Points, in no order, along strands that fork, close into loops and pass close to each other.
Two points are linked if the straight distance between their rows is under 37.2. Some points are linked to none.
mam: [ 25  -1 -10  10 -11   7 -20  23  14 -33 -20   9  -6  22  15 -12   8 -10
  -5   1 -18   2]
Rabe: [ 22 -11  11  30  -5   2  -2  22  18 -18 -27   9 -22   8   1 -17  -7   0
 -23 -15  -8  27]
Nunu: [-12 -11  -4 -20  16  -4   7 -20 -22  34  11   1   2   0  -6  14  11  28
   2 -26  14  23]
nafen: [-11 -10  20   8  -8 -12  11 -12   4  34  -7  -9 -16 -10 -19 -13 -18  -1
  -7 -19   5  11]
lar: [  4  -9  -4  -2  16  12 -13 -10   3  30   0   6   3  27  -4  25  11  10
  19 -25  17   0]
fala: [ 30  -8   1  -8   7  11 -12  19  24  -4 -22   5 -17  44  14  14  13   0
  16 -17 -17  15]
muk: [ -8  -6  13  -9  10   0  15 -12   0  26  -4  -5   9  -9   2  -1  -7   1
  13   4  14 -12]
buzu: [ 17   0  -3  31 -20  -1 -12  22   9 -40 -15   2 -15   1  -1 -20  -8  -8
 -22  -6  -9   9]
fesu: [ -1 -13   3   9  -7  -1  -2  -8  -2  21  -4  -4  -1   6  -8  -5  -4   2
   2 -15  10   2]
Neno: [-12   0 -23  -6  -7  -2  10  -9 -26 -22  28  -5  17  -8  -1   4  12  16
 -13  11  -2  17]
rovip: [ -8  15  15 -10  22   0  26  -4   7   9   3  -1   6 -30  13   3  -6 -11
  13  33   5 -34]
Ker: [ -7  -5 -28  -1 -12   2   4  -4 -22 -32  26  -4  21  -5   8   5  16  12
  -3  18   2   7]
muma: [ 19  -3 -19   4 -12   9 -29  16  11 -26  -8   8   0  30  13  -1  18 -11
   6   5 -14  -7]
gigig: [-16  25  -9 -41  12   2  14  -5 -30  18  20   7  18 -19   5  17   1   6
  -9   5  10 -10]
rut: [ 16 -11  -6  23 -17   3 -13  12   5  -5 -12   5 -12  17  -1  -2   3  -4
 -15 -16  -4  10]
rini: [ 15   9   7  10  -5   2 -16  16  15 -26 -22   4 -10   0   8 -21 -14 -19
   1   4  -6 -11]
Doz: [  8  -8   1  -6  15  12 -15  -5   7  29  -7   7   3  25   0  15   6   1
  23 -10  12 -11]
duzi: [ 14  -3  18   8   0  -2   0   3  12  32 -26   6 -14   8  -6  -5 -19  -8
  -3 -25   8   4]
Vipoz: [ -6   3  -6   9 -21  -7  13  -7  -7 -35  17 -16  13 -17  -3  -6   1  -3
  -3  25  -6   0]
mil: [-15 -25  11  11  -7 -10  -4 -10  -5  36   8  -5 -18  -7 -31  -9  -5  10
 -23 -24  -2  33]
Bal: [  2  10  27  15  -5 -14  -1  13  14 -12 -20  -4 -16 -18   3 -21 -32 -18
   6  -5   1 -13]
Bagam: [-23  -2  16  -5   6 -12  23 -21 -13  21   7  -8  -4 -16 -21  -7 -10  11
 -16  -3  -2  22]
Nof: [-28  38   9 -25  12 -11  20  -8 -16   3  16   1  18 -30 -17   8 -15   1
 -13  11  -4  -7]
garu: [ 24  -9  -5  12  -7   6 -15  14  10  -8 -18   9 -12  33   7   7  12  -2
  -6 -15 -10  11]
bako: [-28  15  19 -12  13 -14  27 -21 -16  17   8  -4   0 -20 -22   0 -13   8
 -22   1  -5  18]
tedo: [ -2   6  14  -8  18   2  12  -4  10  12  -8  -5  -1 -22  16  -1  -6 -11
  20  33   5 -37]
zelu: [ -4  10  -7  -5  -1   3  14  -2  -8 -25  17  -6  21 -19   9   3   3  -5
   4  35   1 -17]
tup: [  8 -17 -17  18  -4   9 -19  -4  10   4   6   7  -7  34  -4  28  22   8
  -5 -28   0  15]
muvot: [ 20 -16   6  28 -13   0  -6  19  11  -2 -17   6 -21   8  -4  -7  -3   0
 -28 -24  -5  25]
Sib: [ -6  -7   4   9 -15  -6   8  -7  -3  -3   0 -12   0 -10  -5 -10  -7  -3
   1   4   3  -2]
Dere: [-10  16 -16 -36   8   3   9  -5 -31   6  24   8  19 -12  14  19  11  11
  -3   6  11  -2]
Vitu: [ -8 -17  -8  -9  17   2  -4 -18  -8  37  10   2  -1  11 -12  23  12  28
   9 -38  19  20]
badi: [-15  26  13 -20  25  -1  30   0   2  15  10   3  13 -34   6   8  -9  -7
   5  24   5 -30]
fiza: [-17  -2   4 -28  17  -9  16 -21 -27  35   9   2   1  -7  -9  10   2  23
 -12 -18   7  24]
vive: [  9   8  19  32 -10 -10  -2  21  17 -29 -17   3 -20 -12  -4 -27 -26 -12
 -15 -13  -4   8]
ral: [  0  -6  11  10 -13  -6   2  -3   4   9 -11  -6  -7  -6  -6 -13 -16  -9
  -1  -8   7  -4]
ged: [ 29   4   0  -6   5  11 -19  22  21  -8 -24  10  -9  24  16  -9   4 -12
  10   1 -15  -3]
lim: [-32  30  17 -19  16 -14  26 -17 -18  12  10   1   9 -24 -22   6 -16   4
 -21   3  -5   8]
fivu: [ 26   8   7   1   5   8 -15  21  23 -17 -29  10 -10  12  14 -22  -8 -15
   4   3 -13  -3]
Foted: [ -7   4 -18 -22   5   4  10  -7 -26  -7  22   3  22  -8  13  13  14  13
   1   9  11   1]
Disu: [  3 -14 -22   9   0  12 -23  -6   7  -1   6   8   0  33  -1  28  23  10
   7 -22   5   6]
lasel: [ 11   2   9  34 -21  -7  -7  20  10 -34 -11  -1 -19 -11  -7 -24 -18  -9
 -21 -10  -5  10]
Dezil: [ -1 -11 -23  21 -30  -2  -9   2  -8 -38  11 -14   7  -1   0  -7   9  -2
  -4  15  -3  -2]
rilom: [ 32   7  -2 -22  16  18 -20  22  28  12 -12   7 -14  30  20   6  14 -11
  28   2 -18 -12]
gan: [  1   0 -10   3  -9   3   2   0  -5 -32  10 -11  15 -12  12  -3   6  -9
  11  37   0 -20]
Dag: [ -1 -14 -30   6  -7  10 -24  -3  -5 -22  10   4  13  21   9  14  25   9
  15   5   6  -7]
raf: [  3 -10 -28   2   1  14 -30  -5   8 -15   7   9   6  35   7  26  28   7
  18  -6   4  -4]
Megu: [ 20  -4 -19   1  -8  11 -28  13  15 -21  -6  10  -3  40  14  13  25  -6
   7  -3 -15  -1]
besok: [  0  -9  23  -3  13   0   7 -11   8  58 -18   1  -4   7 -10   3 -19   0
  12 -24  18  -4]
Saro: [ -2 -15 -10   3  11   7 -11 -13   0  28   6   4   1  21  -9  23  13  18
  11 -33  15  11]
tageb: [-14  17   5 -24  17   2  25  -5  -9  11  13   3  18 -24   6   7  -4   1
   1  18   8 -15]
Sukop: [  4   5  -1 -18  33  11   3  -4   6  22  -6   2   0  -5  21   4  10   4
  29  35   7 -42]
kikap: [ -1  -2 -15  11 -22   0   2  -1  -7 -43  13 -15  14 -11   5  -6   7  -6
   4  30  -4  -8]
miv: [ 11  -4 -13   7 -14   7 -22   9   3 -20  -9   0   2  13   8  -7   7 -12
   7  11  -3 -15]
kob: [-22  38  19 -10  10 -13  26   1   0  -8  19  -1  20 -36  -8   5 -12 -11
   1  24  -9 -21]
tiral: [-15 -10 -26  -3  -9  -5   1 -10 -29 -17  30  -4   7  -6  -4   7  18  23
 -17   3  -3  28]
nom: [ 24  -7  -9   1  -3  11 -19  13  16 -10 -14   9 -10  41  11  16  18  -4
   5 -13 -14   8]
Zogo: [ -8 -19 -26  19 -25  -2  -8  -2 -14 -27  22 -11   6   0  -4  -4  16  10
  -8   7  -3  11]
Talad: [ -1  -8  18  -5  11   1   4 -11   6  42 -15   0   1   1  -3   0 -13  -3
  16  -8  17 -13]
zoga: [-21  24   0 -39  14  -6  17 -14 -30  24  14   5  14 -18  -7  13  -7   8
 -17  -3   5   3]
zod: [-19  -9   5   3  -5  -9  16 -17 -12   9  11 -11  -3 -12 -17  -8  -3  10
 -12  -1  -1  18]
dovuv: [-11 -13  -3   9 -15  -7   8 -11 -10  -1  11 -13  -1  -9 -12  -9   0   7
  -8   0   0  13]
zud: [-16  20  19  -4   0 -11  28  -7  -1  -9  14  -8  13 -27  -6   0 -11  -9
  -1  20  -5  -9]
deso: [ 34   0   0 -16  11  15 -16  27  28  -5 -19   8 -12  33  20   1  12  -7
  20  -5 -22   4]
tani: [  9   1  -3   7 -12   2 -17   9   7 -24 -13  -5  -2  -3   8 -13  -7 -17
   9  17  -2 -21]
dami: [ -6  15  42  13   2 -27   6  16  14  -8 -18  -8 -16 -28   8 -18 -38 -22
  15   0  -2 -18]
Loka: [ 16   1   7 -12  19  13 -17   4  16  34 -15   8  -6  25   4  10   1  -9
  24  -3   3 -17]
pura: [ -2 -19  -8  17 -10   0  -9  -5  -2  16   7  -1  -3  11 -11   3   7   8
  -7 -21   5  12]
gilag: [-10   1   9 -15  12   2  22  -9  -6  13   5  -2  14 -17   5   1  -4   1
   7  13  10 -12]
Milis: [-10   3  12   3 -11 -10  19  -9  -2  -9   6 -14   5 -17  -4  -7  -9  -6
   1  13  -1  -4]
sanif: [ 23   0  16  25   3   2   0  21  25 -28 -31  10 -17   8   6 -27 -12  -7
 -12  -7 -11  19]
Dip: [ -6 -19 -11  21 -23  -4  -8  -1  -6  -1  12  -8  -6   0 -14  -7   6   6
 -15 -10  -1  16]
Kaba: [-10  16  -7  -5  -7  -3  18  -6 -12 -28  24  -7  22 -20  -2   0  -1   0
  -6  26  -4  -4]
Sodo: [-15 -14  19  12 -12 -14   6 -11  -1  29   1 -10 -22 -13 -27 -16 -14   4
 -20 -18  -1  24]
nibas: [ 12  11  20  22  -1  -5  -6  18  19 -26 -23   6 -15  -8   5 -28 -26 -17
  -5  -6  -4  -3]
Zel: [ -5 -12 -27   1  -8   7  -7  -5 -15 -25  18  -1  18   5  12   8  22  13
  11  12   8  -2]
bubil: [ 21   5  -2 -17  18  18 -22  10  21  24 -10   9 -10  30  11  10  14  -9
  30   3  -6 -20]
Tiv: [-25  41   7 -23  11  -8  18   0  -9  -3  21   1  22 -36  -9   8 -11  -3
  -5  21  -2 -20]
gugoz: [-20  13  -3 -33  12  -9  15 -18 -35  23  14   4   6 -11  -8  12   1  15
 -20  -8   4  18]
lelot: [ -5  -8  25   4   2  -8  11 -11   9  52 -17  -3 -12  -2 -15  -9 -23  -3
   0 -29  12   4]
ponal: [  5   1   7 -12  21   7  -4  -2  12  22 -14  -1  -5  -5  15  -3   0  -6
  26  28   5 -38]
Neto: [-13 -23 -29  12 -16  -2  -8  -7 -19 -19  27  -6   6   0  -5   3  21  22
 -10  -2  -2  21]
rovov: [ 18  -3 -12  21 -20   3 -20  20   7 -36 -16   4  -7  12   7 -15   0 -10
 -11   0  -9   0]

A piece is all that can be reached along the links. How many separate loops has the piece of each point below (a circle has one, a figure eight two, a Y none), and how many tips (points with one link)?
dovuv => loops 2, tips 0
Vitu => loops 2, tips 3
muk => loops 0, tips 2
Dezil => loops 1, tips 1

How many points has the smallest loop of links through each point below? Write none if it is on no loop.
kob => 11
fivu => 10
ral => 6
kikap => 5
garu => none
